Each scene shows the same named points in several views. A view is turned or mirrored, shifted and resized as a whole, has a little noise and may leave points out.

Scene 1
View 1
K617: [-10 0 -4 0 -4 2 -8 0 -12 -10 -15 -8 14 -8 -3 -4 6 -22 17 26 -6 1 -5 -4 7 9 -2 7 4 2 -24 0 1 9 -12 -12 -3 11 -6 -6 1 -3 -2 14 3 -16 11 16 10 7 5 12 -3 -15 -2 0 0 0]
K6: [11 17 -10 22 -15 11 5 -6 -8 -18 0 30 6 13 -6 13 2 -5 1 -7 -20 4 8 -4 -7 -12 -2 15 -17 -5 -18 -3 -6 0 5 -5 2 -7 0 9 -3 2 12 -5 -14 7 -1 14 -8 24 11 3 -11 -7 -14 -15 -17 -10]
K754: [-8 -21 4 -5 11 -6 -10 1 -5 -2 -20 -19 -4 -14 -3 -11 6 -7 14 17 -3 -15 -12 4 15 18 0 -4 -3 -4 -27 1 -1 4 -21 6 2 16 -3 -11 5 -4 -8 14 8 -9 -2 15 16 -3 10 -4 -8 -34 10 22 8 13]
K382: [-6 5 -1 0 -1 2 -14 -2 -4 0 -12 -7 -3 -2 5 -2 -3 -14 15 23 -7 6 6 -2 13 9 7 2 3 11 -7 -1 4 3 -13 1 9 6 -5 -4 -7 -3 11 9 5 -11 11 0 3 8 10 5 -7 -17 0 6 -3 -6]
K24: [1 12 -3 3 -9 10 -4 7 -9 -5 1 17 11 0 -5 6 10 -22 7 12 -5 -2 0 -9 -11 0 -7 12 3 -5 -21 6 -2 -1 1 -10 -6 -6 -12 -1 1 -5 -11 8 -6 2 13 11 3 14 6 10 -9 -7 -8 0 -9 -9]
K792: [-4 -8 -1 2 3 -2 -8 3 -5 -4 -7 -7 -4 -4 -2 -2 5 -9 10 7 -4 -10 -5 2 10 14 1 -1 -2 -4 -22 1 -1 0 -12 6 1 6 -5 -2 3 -3 -5 8 4 -6 -1 13 12 2 9 -3 -7 -24 5 15 3 7]
K763: [-8 20 -15 13 -11 -3 -5 5 -15 -16 1 -6 6 5 -5 2 8 -17 10 -5 -5 5 -4 -5 15 14 6 -1 2 5 -16 -7 5 2 -1 -2 -2 -1 -3 13 2 -1 9 5 5 -24 0 20 6 4 7 7 6 -8 3 -1 1 -3]
K505: [-3 7 -11 11 -8 -1 -1 5 -11 -14 -2 2 6 4 -8 1 10 -13 8 -5 -5 -5 -6 -3 6 8 -1 3 -6 -5 -24 -3 0 1 -4 -2 -5 2 -3 7 4 -3 -2 5 0 -10 -3 24 8 8 9 4 -1 -14 1 1 -1 2]
K561: [-1 -2 3 -3 2 7 -8 1 -4 1 -9 6 -1 -5 0 2 4 -15 8 20 -6 -4 2 -3 -4 4 -3 7 1 -2 -18 7 -3 0 -10 -1 3 4 -10 -9 -2 -4 -7 9 -3 5 11 3 5 10 8 4 -14 -18 -6 10 -4 -3]
K933: [0 14 -5 7 -6 7 -8 -3 -4 -5 -5 9 -3 6 2 5 -3 -11 9 12 -12 8 9 -3 6 2 4 5 -2 9 -7 0 1 1 -4 -1 8 0 -5 2 -8 -1 13 4 -2 -3 8 0 -4 14 9 4 -9 -12 -5 1 -10 -11]
K689: [1 17 0 2 -4 8 -10 4 0 3 3 12 -9 5 5 9 -1 -13 6 12 -5 6 9 -6 1 4 6 5 3 9 -4 5 3 -5 -1 4 7 -7 -11 0 -8 -1 5 3 -1 3 13 -8 -4 12 10 2 -12 -10 -4 10 -11 -13]
K935: [-3 9 -11 22 -4 -4 -3 -11 -4 -17 -10 -7 -11 10 1 2 -10 2 9 -3 -17 9 7 5 28 8 14 -5 -14 11 -5 -14 3 3 -10 10 16 9 11 8 -10 4 34 -1 3 -18 -11 10 -2 11 15 -3 0 -18 4 -5 -3 0]
K600: [-1 11 0 -3 -6 8 -9 8 -6 0 -2 10 6 -2 -2 5 8 -22 9 20 -2 -2 2 -7 -5 5 -2 9 7 1 -16 7 1 -2 -1 -7 -3 -5 -15 -3 -1 -5 -10 10 -2 -1 17 4 3 11 5 9 -9 -9 -7 8 -6 -9]
K89: [-1 8 -7 12 -8 7 -6 -9 -6 -12 -12 5 2 3 1 3 -5 -9 11 14 -17 8 9 0 12 0 5 6 -8 9 -10 -5 0 5 -8 -3 9 6 2 1 -8 0 20 5 -2 -8 4 7 -3 17 13 5 -7 -14 -6 -8 -9 -6]
View 2
K6: [11 -20 -31 20 9 -3 -13 -36 10 -23 -22 12 -15 5 6 -4 -8 -13 -1 6 -3 -13 -11 10 2 -24 9 16 23 -12 3 -11 -15 7 29 9 7 6 -14 -12 -8 2 -20 0 -1 5 9 -2 7 13 9 -14 -6 -7 21 12 3 13]
K763: [-8 -19 -10 3 -14 17 0 3 -13 -4 -15 5 8 1 -11 -7 -26 -5 -1 -10 -19 -20 1 -7 9 -13 0 -6 4 0 1 2 4 -12 11 8 -7 6 -7 3 -2 3 -4 17 13 10 1 7 -6 -8 -9 -11 -9 5 -7 -7 19 8]
K689: [3 4 -13 28 -6 -7 2 -4 29 -2 -10 -5 -16 7 -2 3 -3 -13 -10 -10 -6 8 6 -13 -12 -9 -3 0 1 3 0 -2 5 -1 -1 0 13 2 -2 -3 0 3 -4 7 -23 11 8 3 8 12 -2 -12 -11 3 10 2 14 17]
K89: [1 0 -22 12 7 7 8 -15 10 5 -19 2 -5 -3 -14 5 -4 0 -9 -6 -2 0 -1 9 -4 -14 -9 3 7 -1 1 0 -15 1 4 4 -3 13 -17 -8 -4 9 -9 2 5 11 3 -1 12 2 12 -19 -7 -1 -9 -3 14 7]
K754: [-21 15 0 13 -7 18 18 19 0 26 -1 -2 3 0 7 2 1 14 -27 7 3 3 -9 -20 13 5 -11 -14 -23 8 -7 21 -9 -16 -12 4 -25 -10 5 -11 -31 15 32 1 12 31 -13 0 -1 8 7 14 2 -2 -11 -27 9 -17]
K617: [-16 -1 0 17 5 18 6 1 -15 10 -14 -15 17 -14 -6 7 -12 3 -20 -4 -1 -6 2 7 -1 -18 -4 -12 -7 13 -9 10 -7 -5 -8 1 -15 -11 -1 -8 -9 7 10 8 8 29 7 -4 8 -4 6 -6 -1 -5 -5 -10 5 -3]
K382: [-7 9 -9 16 -1 5 14 4 12 16 -11 -9 -1 -3 -15 6 -4 0 -15 -13 -5 6 6 -3 -10 -8 -12 -8 -7 8 -2 6 -5 -6 -12 2 -4 7 -7 -4 -3 9 5 7 -4 15 4 2 10 1 5 -14 -6 4 -13 -9 19 7]
K505: [-9 -17 -11 11 -8 14 -4 -3 -11 -7 -13 6 3 3 8 -6 -18 -2 -9 5 -7 -16 -9 -5 12 -12 5 -2 1 0 -2 3 -2 -7 15 10 -11 -5 -2 -7 -18 4 5 9 10 15 -1 4 -6 3 0 1 -4 -4 5 -8 7 -2]
K24: [-3 -12 -6 35 4 4 -12 -14 2 -12 -12 -15 0 -4 10 0 -12 -16 -13 1 0 -5 3 0 -6 -25 9 -3 3 9 -9 -1 3 0 8 1 5 -18 7 -7 -8 -2 -2 8 -13 24 14 -2 4 8 2 -6 -1 -9 24 6 -5 7]
K600: [-5 -2 -1 35 0 4 -6 -5 7 -5 -9 -18 -1 -3 6 3 -11 -13 -15 -5 0 1 8 -3 -10 -17 3 -7 -2 13 -7 2 4 -3 -3 0 3 -19 7 -4 -6 -2 2 7 -19 26 13 -2 7 6 0 -6 -4 -6 16 1 0 9]
K792: [-13 4 -4 15 -9 11 9 8 3 12 -5 1 -3 5 7 0 -4 5 -17 5 -2 -1 -9 -17 11 1 -4 -8 -11 3 -4 12 -5 -13 -1 5 -14 -8 1 -9 -23 10 19 5 3 23 -8 2 -2 9 1 7 -2 -1 -2 -16 11 -7]
K935: [0 -1 -31 -8 -5 8 18 -3 11 13 -20 23 -13 7 -18 -2 -6 9 -2 -9 -14 -5 -7 -2 9 0 -13 5 6 -14 12 3 -19 -5 13 12 -10 35 -28 -3 -8 14 -5 1 21 -1 -9 7 7 0 6 -17 -11 9 -24 -12 32 5]
K561: [-7 8 -6 30 3 2 3 -3 16 2 -7 -11 -7 -1 9 7 0 -4 -20 0 5 9 1 -6 -7 -10 -3 -5 -6 11 -7 7 -4 -3 -6 0 0 -12 4 -11 -13 4 10 2 -10 26 5 -1 8 12 6 -2 -2 -5 11 -5 3 1]
View 3
K505: [9 -1 2 -3 -5 11 -15 -13 10 0 7 0 0 3 -4 3 11 -2 -8 -7 -1 -7 2 6 0 3 -5 0 1 -6 -3 -21 8 -8 4 -8 -8 -2 -5 -5 -8 -1 -5 1 -17 10 16 -2 -5 -15 1 4 0 -2 0 14 4 -1]
K382: [4 3 -4 1 5 -1 2 -13 3 5 5 -5 4 0 -5 -6 -13 -2 -1 -14 -10 3 2 -8 3 5 -7 -8 2 5 0 -11 -4 3 3 -11 -11 -6 -5 -3 -11 3 0 5 -8 -4 -4 24 -4 -13 9 -1 0 -3 -6 13 -3 -3]
K24: [5 -13 12 -5 -4 21 0 -13 -10 5 4 2 9 -1 -10 7 5 -5 -7 -9 1 -13 -4 3 -4 8 -7 3 -5 2 1 -19 -1 -9 14 -5 -1 -11 -12 -6 -16 0 3 -7 -2 11 7 2 -8 -1 5 9 -8 -7 3 14 5 7]
K6: [5 -17 5 -19 -6 17 -8 4 -4 3 -5 1 9 9 -7 4 19 -7 -12 14 2 -6 -6 9 -20 7 6 -11 -4 -14 1 -16 5 -10 -2 6 -5 -9 -4 -10 -3 -8 -15 -10 -7 2 -5 -10 -7 -5 13 10 -12 -1 10 6 -4 12]
K617: [4 1 3 7 -5 12 1 -20 12 6 13 -5 4 3 -4 -8 -6 1 -6 -25 0 -4 -6 -5 6 5 -16 -4 3 0 2 -21 1 -6 4 -7 -6 -3 -8 -12 -17 6 9 1 -9 9 10 13 -5 -15 1 -4 2 -12 -4 14 5 -4]
K689: [6 -7 1 -8 9 5 0 -6 -15 5 -2 -1 7 -5 -11 8 -5 -6 0 -1 -11 -3 6 0 -3 7 0 -2 -4 7 0 -9 -4 2 12 -12 -8 -12 -9 1 -9 -2 -8 -1 -1 -5 -6 18 -6 -3 13 10 -9 2 -2 13 -1 6]
K754: [10 22 2 4 5 0 -3 -28 20 8 21 -7 -8 -10 -13 0 -9 -2 -6 -26 -1 -11 3 -9 21 -4 -22 4 5 4 11 -18 7 1 2 -17 -17 12 -10 -7 -11 10 -6 18 -25 3 9 10 -3 -22 -2 -4 3 4 3 15 15 -16]
K763: [7 -3 -6 5 -5 5 -23 -10 14 -6 2 0 3 10 5 -1 10 -1 -3 -5 -9 5 6 9 -2 5 3 -2 4 -2 -11 -17 4 -7 3 -12 -8 -8 -1 -2 -9 -4 1 -1 -14 9 18 11 -5 -17 1 5 6 -6 -9 19 -4 -2]
K89: [5 -5 -5 -7 -2 6 -1 -3 8 4 0 -3 4 7 -4 -9 -4 -4 -5 -5 -5 4 -5 -4 -7 6 -1 -16 1 -7 2 -13 0 -2 -5 0 -9 -5 -1 -9 -8 -2 -6 -1 -9 -6 -6 14 -5 -14 11 -1 -4 -3 -2 8 -6 1]
K933: [6 -7 -2 -8 4 5 -2 -5 -4 4 -2 -3 7 2 -7 -1 -3 -6 -4 -3 -8 2 1 -1 -7 7 0 -8 -2 0 0 -12 -1 0 2 -7 -10 -9 -5 -4 -8 -3 -7 0 -5 -5 -6 15 -6 -8 12 6 -7 -1 -3 11 -4 4]
K935: [6 5 -19 -7 3 -9 -17 3 20 -2 -3 -4 -3 10 0 -10 1 -5 -5 5 -12 13 6 1 -7 1 7 -19 7 -10 -2 -11 5 0 -15 -6 -17 0 5 -4 3 -5 -16 7 -20 -12 -4 14 -3 -23 11 -2 3 4 -5 8 -10 -5]
K792: [11 10 4 -2 6 3 -6 -20 5 5 11 -3 -3 -9 -13 9 -2 -3 -5 -14 -4 -12 6 -2 11 0 -13 6 2 5 5 -17 6 -1 8 -14 -14 2 -11 -3 -10 6 -8 10 -17 3 7 7 -4 -14 4 3 -3 4 2 14 10 -6]
View 4
K89: [0 -2 -7 -4 -6 1 -1 -6 11 -1 -8 10 -3 11 12 -6 6 1 -8 10 13 5 0 -2 6 -14 3 1 -18 4 5 -5 -1 -14 14 6 -7 1 14 -9 1 8 6 1 1 -4 1 -8 -3 -7 -6 -3 11 0 5 -3 9 3]
K763: [8 3 -10 2 13 6 -2 -4 11 4 8 14 -8 11 6 5 0 6 -2 7 -3 13 3 7 -14 -1 17 5 -6 0 -2 5 1 -16 6 4 5 -1 2 -10 4 1 4 1 8 -9 -4 -6 -9 9 0 -6 -3 11 9 -5 -3 -4]
K561: [-5 1 -8 -5 -11 -1 2 -10 2 0 -17 -6 -7 11 4 -7 -12 -13 -12 9 6 6 -5 1 3 -1 -1 2 -11 10 3 -6 9 -12 17 4 12 4 0 7 -8 -3 -12 -2 -2 4 -10 1 3 -6 5 3 10 1 -4 5 13 3]
K382: [3 6 -9 -1 -8 -3 -2 -4 2 7 -6 0 -12 6 6 -8 -4 -14 -9 11 9 4 -3 4 3 -10 6 -5 -8 4 -2 -4 5 -15 18 0 7 -3 11 -5 -6 8 3 -1 -4 -6 -7 -11 -2 -1 -3 -3 7 1 8 4 9 7]
K933: [2 4 -5 -4 -2 -1 2 -7 13 -3 -7 9 -10 7 4 -7 0 -4 -7 6 13 2 -7 4 4 -8 3 4 -13 7 3 -1 1 -16 21 4 -3 3 11 -8 0 7 -5 0 1 1 -2 -6 -2 -4 -2 -1 7 3 1 -1 9 3]
K600: [-1 4 -11 -1 3 0 4 -8 6 -3 -11 2 -8 15 -1 -2 -11 -10 -16 6 6 9 -10 6 -1 1 4 2 -10 11 4 -3 12 -17 20 8 9 8 -3 8 -3 -9 -14 -1 -1 3 -13 2 3 -2 8 -2 1 2 -4 0 11 -2]
K689: [6 9 -5 -4 1 -1 3 -9 11 -7 -8 5 -17 6 -3 -8 -6 -10 -8 4 13 -3 -12 9 2 -3 0 10 -7 11 4 -1 3 -17 27 5 3 6 7 -5 -3 4 -15 -3 1 6 -4 -4 -1 -2 1 0 6 7 -4 3 8 3]
K935: [5 -2 -4 -4 -9 8 -4 -6 11 5 -3 12 -5 -1 16 -5 9 6 7 9 8 0 9 0 0 -16 3 7 -13 -2 0 -2 -15 -13 6 -6 -6 -11 22 -22 3 24 14 -1 5 -9 13 -16 -14 -2 -11 2 18 8 13 3 0 9]
K754: [-12 -8 -11 -1 -22 8 -4 -10 -11 15 -19 -16 -3 4 11 -1 -18 -13 -4 11 -10 8 13 -5 -5 0 3 -4 -8 2 -5 -6 2 -7 -6 -7 26 -11 1 5 -15 4 2 -3 2 -10 -8 -7 -7 -3 6 9 19 5 4 13 9 12]
K505: [-5 -8 -11 -1 2 12 0 -10 6 1 -7 6 1 12 10 7 -6 6 -2 7 -5 14 7 -2 -11 -1 9 8 -12 2 1 -1 0 -11 -2 4 11 1 -3 0 1 -4 -1 -1 8 -5 -2 -1 -7 0 5 2 7 10 2 -1 2 -3]
K617: [-6 -4 -15 0 -7 0 -2 -3 0 9 -7 -4 -1 16 12 0 -6 -8 -16 15 0 16 4 -2 -2 -5 11 -12 -13 3 -1 -3 13 -15 4 4 11 -1 -2 8 -6 -5 7 2 -2 -10 -13 -4 1 -2 1 -7 2 -2 9 -2 11 0]
K24: [-4 1 -9 -4 7 3 4 -11 11 -6 -10 6 -2 19 2 1 -8 -2 -15 5 4 12 -8 3 -3 1 6 6 -13 10 6 1 12 -14 17 12 7 12 -4 10 -1 -15 -14 2 2 4 -9 5 5 -4 7 -1 0 3 -6 -4 9 -8]
View 5
K792: [-2 16 2 -3 14 0 5 5 7 -1 -3 -8 6 3 15 7 -7 -7 -2 3 -4 -18 -7 29 3 10 -6 9 -8 -7 -2 16 0 12 -3 -8 6 -1 -7 -7 2 -4 -5 -21 -2 -13 3 -8 9 2 -11 18 -4 -6 9 -6 -15 3]
K505: [-5 9 -9 -14 10 2 7 -2 8 1 4 3 12 -2 6 -5 1 -9 7 5 -5 -3 -3 24 6 4 4 6 -4 -2 0 13 12 10 -8 -12 -4 -5 0 -5 -8 1 -9 -16 0 -21 5 -2 11 5 -12 16 -1 2 0 4 -5 8]
K382: [-10 9 5 -3 -2 13 -13 10 -2 5 2 -6 13 3 4 7 -13 -17 1 2 5 -9 -12 25 5 23 -10 -6 -6 -9 11 6 -6 0 0 3 17 -6 7 -7 2 -7 -3 -18 -7 -3 -3 0 -4 -3 -8 14 6 -4 2 1 -16 0]
K763: [-7 14 -13 -18 4 7 2 -8 5 8 6 3 22 -6 -2 -9 -4 -12 6 15 -3 2 -5 29 7 16 0 -9 -9 -5 4 18 12 9 -14 -2 -3 2 10 -8 -5 2 -9 -21 -4 -21 -1 8 5 8 -14 14 5 0 -4 13 -1 8]
K935: [1 12 4 -18 -5 -2 -13 12 -4 6 -9 -6 31 -19 -4 1 4 -13 -5 16 3 15 -16 22 5 13 -13 -9 2 -10 7 5 4 9 -23 2 -2 6 -16 3 0 -18 -5 -21 -11 -8 -1 12 -12 -10 -4 15 21 -17 9 10 -1 4]
K933: [-9 12 -2 -12 -3 8 -10 8 -1 2 5 0 9 -4 -3 3 -6 -11 10 3 5 5 -12 19 3 15 -5 3 1 -1 16 -3 0 -5 -3 2 8 -12 7 1 -2 -8 1 -14 -8 -1 -4 3 -3 -2 -1 11 5 5 -4 3 -9 5]
K6: [-3 5 -12 -25 -4 -1 -2 5 1 -5 4 12 8 -14 -9 -7 20 -5 20 -2 0 29 -9 4 5 -14 5 17 16 10 16 -14 14 -3 -12 -9 -12 -20 -10 14 -12 -13 -4 -2 -6 -8 4 3 3 -4 3 8 7 10 -8 6 3 10]
K561: [-12 11 2 -2 5 12 -6 9 2 -2 6 -2 -3 8 9 8 -11 -8 8 -5 2 -13 -10 20 3 15 -3 10 -3 0 13 1 -2 -5 8 -4 16 -16 8 -4 -1 -2 0 -14 -4 -2 1 -5 8 1 -6 12 -6 8 -2 -7 -19 3]
K600: [-14 9 -7 -6 6 15 -1 1 4 0 12 4 -4 13 7 1 -12 -10 14 -6 0 -12 -7 20 4 15 1 9 -6 2 14 2 2 -7 9 -5 13 -20 17 -4 -3 4 -2 -12 -2 -6 -1 -6 10 7 -8 9 -9 16 -8 -3 -16 7]
K89: [-9 1 0 -11 -7 10 -13 11 -4 2 2 0 17 -4 -3 1 3 -16 7 0 3 7 -12 16 9 8 -4 -5 3 -6 12 -1 2 -1 -7 0 6 -10 -2 1 -6 -10 -6 -14 -6 -4 0 3 -4 -7 -1 15 12 -2 0 3 -10 4]
K754: [-4 11 10 9 17 1 3 10 6 -3 -9 -16 8 9 25 14 -10 -10 -12 0 -5 -34 -6 34 4 12 -8 6 -10 -17 -11 23 -4 20 1 -11 14 3 -14 -14 3 -3 -8 -26 2 -18 8 -16 12 -2 -14 25 -3 -13 18 -11 -23 1]
K689: [-8 21 -2 -12 3 9 -6 5 1 3 8 0 -1 0 0 6 -12 -3 12 5 8 1 -14 21 -1 21 -8 14 -2 4 23 -5 -4 -9 1 2 12 -15 12 2 4 -8 8 -11 -11 3 -4 4 0 4 -4 5 -3 11 -5 -1 -11 4]
View 6
K617: [-12 -3 -19 13 -14 -5 8 3 2 -22 23 2 8 2 -15 -2 -19 -5 -3 4 -1 0 -11 -11 -11 -7 6 -2 4 -4 14 -11 -9 -20 7 -3 5 3 -26 -2 -5 -2 -11 -14 -4 4 4 5 -2 7 -5 16 7 -3 5 16 -15 3]
K689: [6 -5 -10 20 6 4 8 -1 9 -5 2 -2 12 9 15 -4 -4 1 8 -4 -3 -5 -5 -16 -3 -6 14 0 -4 2 1 1 1 -4 7 1 -9 11 -13 -11 -2 -4 4 8 -6 -6 5 1 25 1 -14 10 -15 -3 -2 5 6 -11]
K89: [2 10 -12 16 -6 -2 -7 -1 -8 1 12 5 3 9 2 0 2 -4 -4 2 -2 6 -6 -9 -5 -1 14 4 -3 3 1 -10 2 -17 20 5 7 8 -16 -5 -3 2 4 8 -10 5 4 -7 9 2 -5 17 -2 12 20 12 -11 1]
K24: [1 -21 -11 16 -8 -5 11 -1 8 -6 5 -1 11 7 -10 -9 -17 -5 7 -2 13 -5 -2 -13 -10 7 9 2 8 5 6 -1 -18 -2 0 3 -11 -2 -28 -12 -1 -3 -1 1 1 -9 4 -2 15 4 -16 7 11 -10 -4 6 -3 -3]
K933: [7 -2 -13 20 3 -2 -2 -2 4 -4 2 1 10 12 7 -4 -2 -2 4 -5 4 -4 -4 -13 -4 -3 17 0 -2 6 -2 -3 0 -7 9 4 -2 7 -16 -11 -1 -3 7 12 -10 -7 3 -5 17 3 -11 9 -10 3 5 4 -1 -5]
K935: [2 29 -4 12 -7 5 -5 -2 -17 9 17 6 2 4 11 6 10 -1 -6 4 -16 14 -7 -7 -3 -4 13 10 -10 -3 2 -11 13 -20 31 8 8 16 -9 -4 -7 8 8 12 -12 15 5 -9 14 -4 -3 25 -12 20 31 19 -8 -2]
K792: [-8 15 -7 15 -11 14 17 -3 -1 -7 20 6 14 -8 -8 -2 -13 1 9 7 -15 5 -12 -8 -9 -7 3 8 4 -16 11 -9 -8 -19 9 7 -6 7 -19 -10 -7 -2 -13 -6 -3 11 4 8 9 -1 -10 22 1 -12 0 16 1 -5]
K754: [-18 26 -11 16 -13 19 18 -3 -1 -18 32 10 19 -13 -16 -1 -18 1 8 11 -27 6 -20 -4 -9 -15 0 6 6 -23 13 -14 -6 -33 5 4 -1 7 -24 -11 -11 -5 -23 -17 -7 17 6 15 0 0 -6 29 -1 -14 -5 19 0 -2]
K6: [13 -5 -6 21 -9 -4 -8 -6 -12 21 -1 10 6 12 -3 -9 3 -8 3 -6 19 1 3 -9 -7 21 17 7 4 14 -9 -2 -12 2 15 18 -8 -2 -23 -17 2 5 12 28 -2 -9 1 -20 19 -5 -14 9 12 6 13 4 -6 -2]
K763: [-4 0 -3 -2 -16 -7 17 3 -4 3 17 -6 -1 1 0 2 -13 -4 -4 8 1 13 -1 -14 -8 0 5 11 -4 -2 21 -3 -1 -6 24 -1 -4 10 -15 4 -4 9 5 -4 5 9 7 -4 19 -4 -9 19 6 5 23 20 -11 -5]
K561: [-2 -1 -15 23 -1 7 9 -4 8 -14 11 5 18 4 -5 -5 -13 -2 9 -1 -5 -7 -10 -11 -7 -5 10 -1 4 -3 3 -6 -10 -14 0 4 -6 2 -25 -15 -4 -8 -10 -2 -7 -2 2 6 8 5 -12 12 -2 -12 -10 7 1 -4]
K600: [-2 -17 -13 17 -2 -3 15 0 14 -14 8 -2 13 6 -4 -6 -17 -4 6 -3 6 -6 -5 -15 -8 -2 10 -2 3 1 9 -1 -11 -6 0 -2 -11 3 -23 -10 -1 -6 -3 -5 -2 -7 4 3 14 4 -15 7 1 -10 -7 6 -2 -7]
K382: [-4 6 -15 16 0 2 3 1 5 -18 16 0 9 6 4 1 -6 0 0 1 -12 0 -11 -13 -4 -15 12 -2 -5 -3 9 -8 5 -19 11 -4 4 11 -16 -5 -6 -3 -3 -4 -11 4 6 6 9 5 -6 15 -14 2 6 14 -5 -4]
K505: [-6 3 -4 8 -19 1 14 0 -6 4 16 2 6 -2 -11 -3 -15 -5 1 6 -1 11 -4 -9 -10 7 6 13 4 -6 11 -5 -10 -9 14 9 -8 3 -21 -9 -5 6 -4 -2 4 6 5 -3 13 -3 -13 20 14 -3 11 15 -7 -4]

Which points are out of place in each view (at most two, in the order of its rows)? Write - if all are in place.
view 1 -> -
view 2 -> -
view 3 -> K792
view 4 -> K763, K754
view 5 -> K6, K561
view 6 -> K89, K933
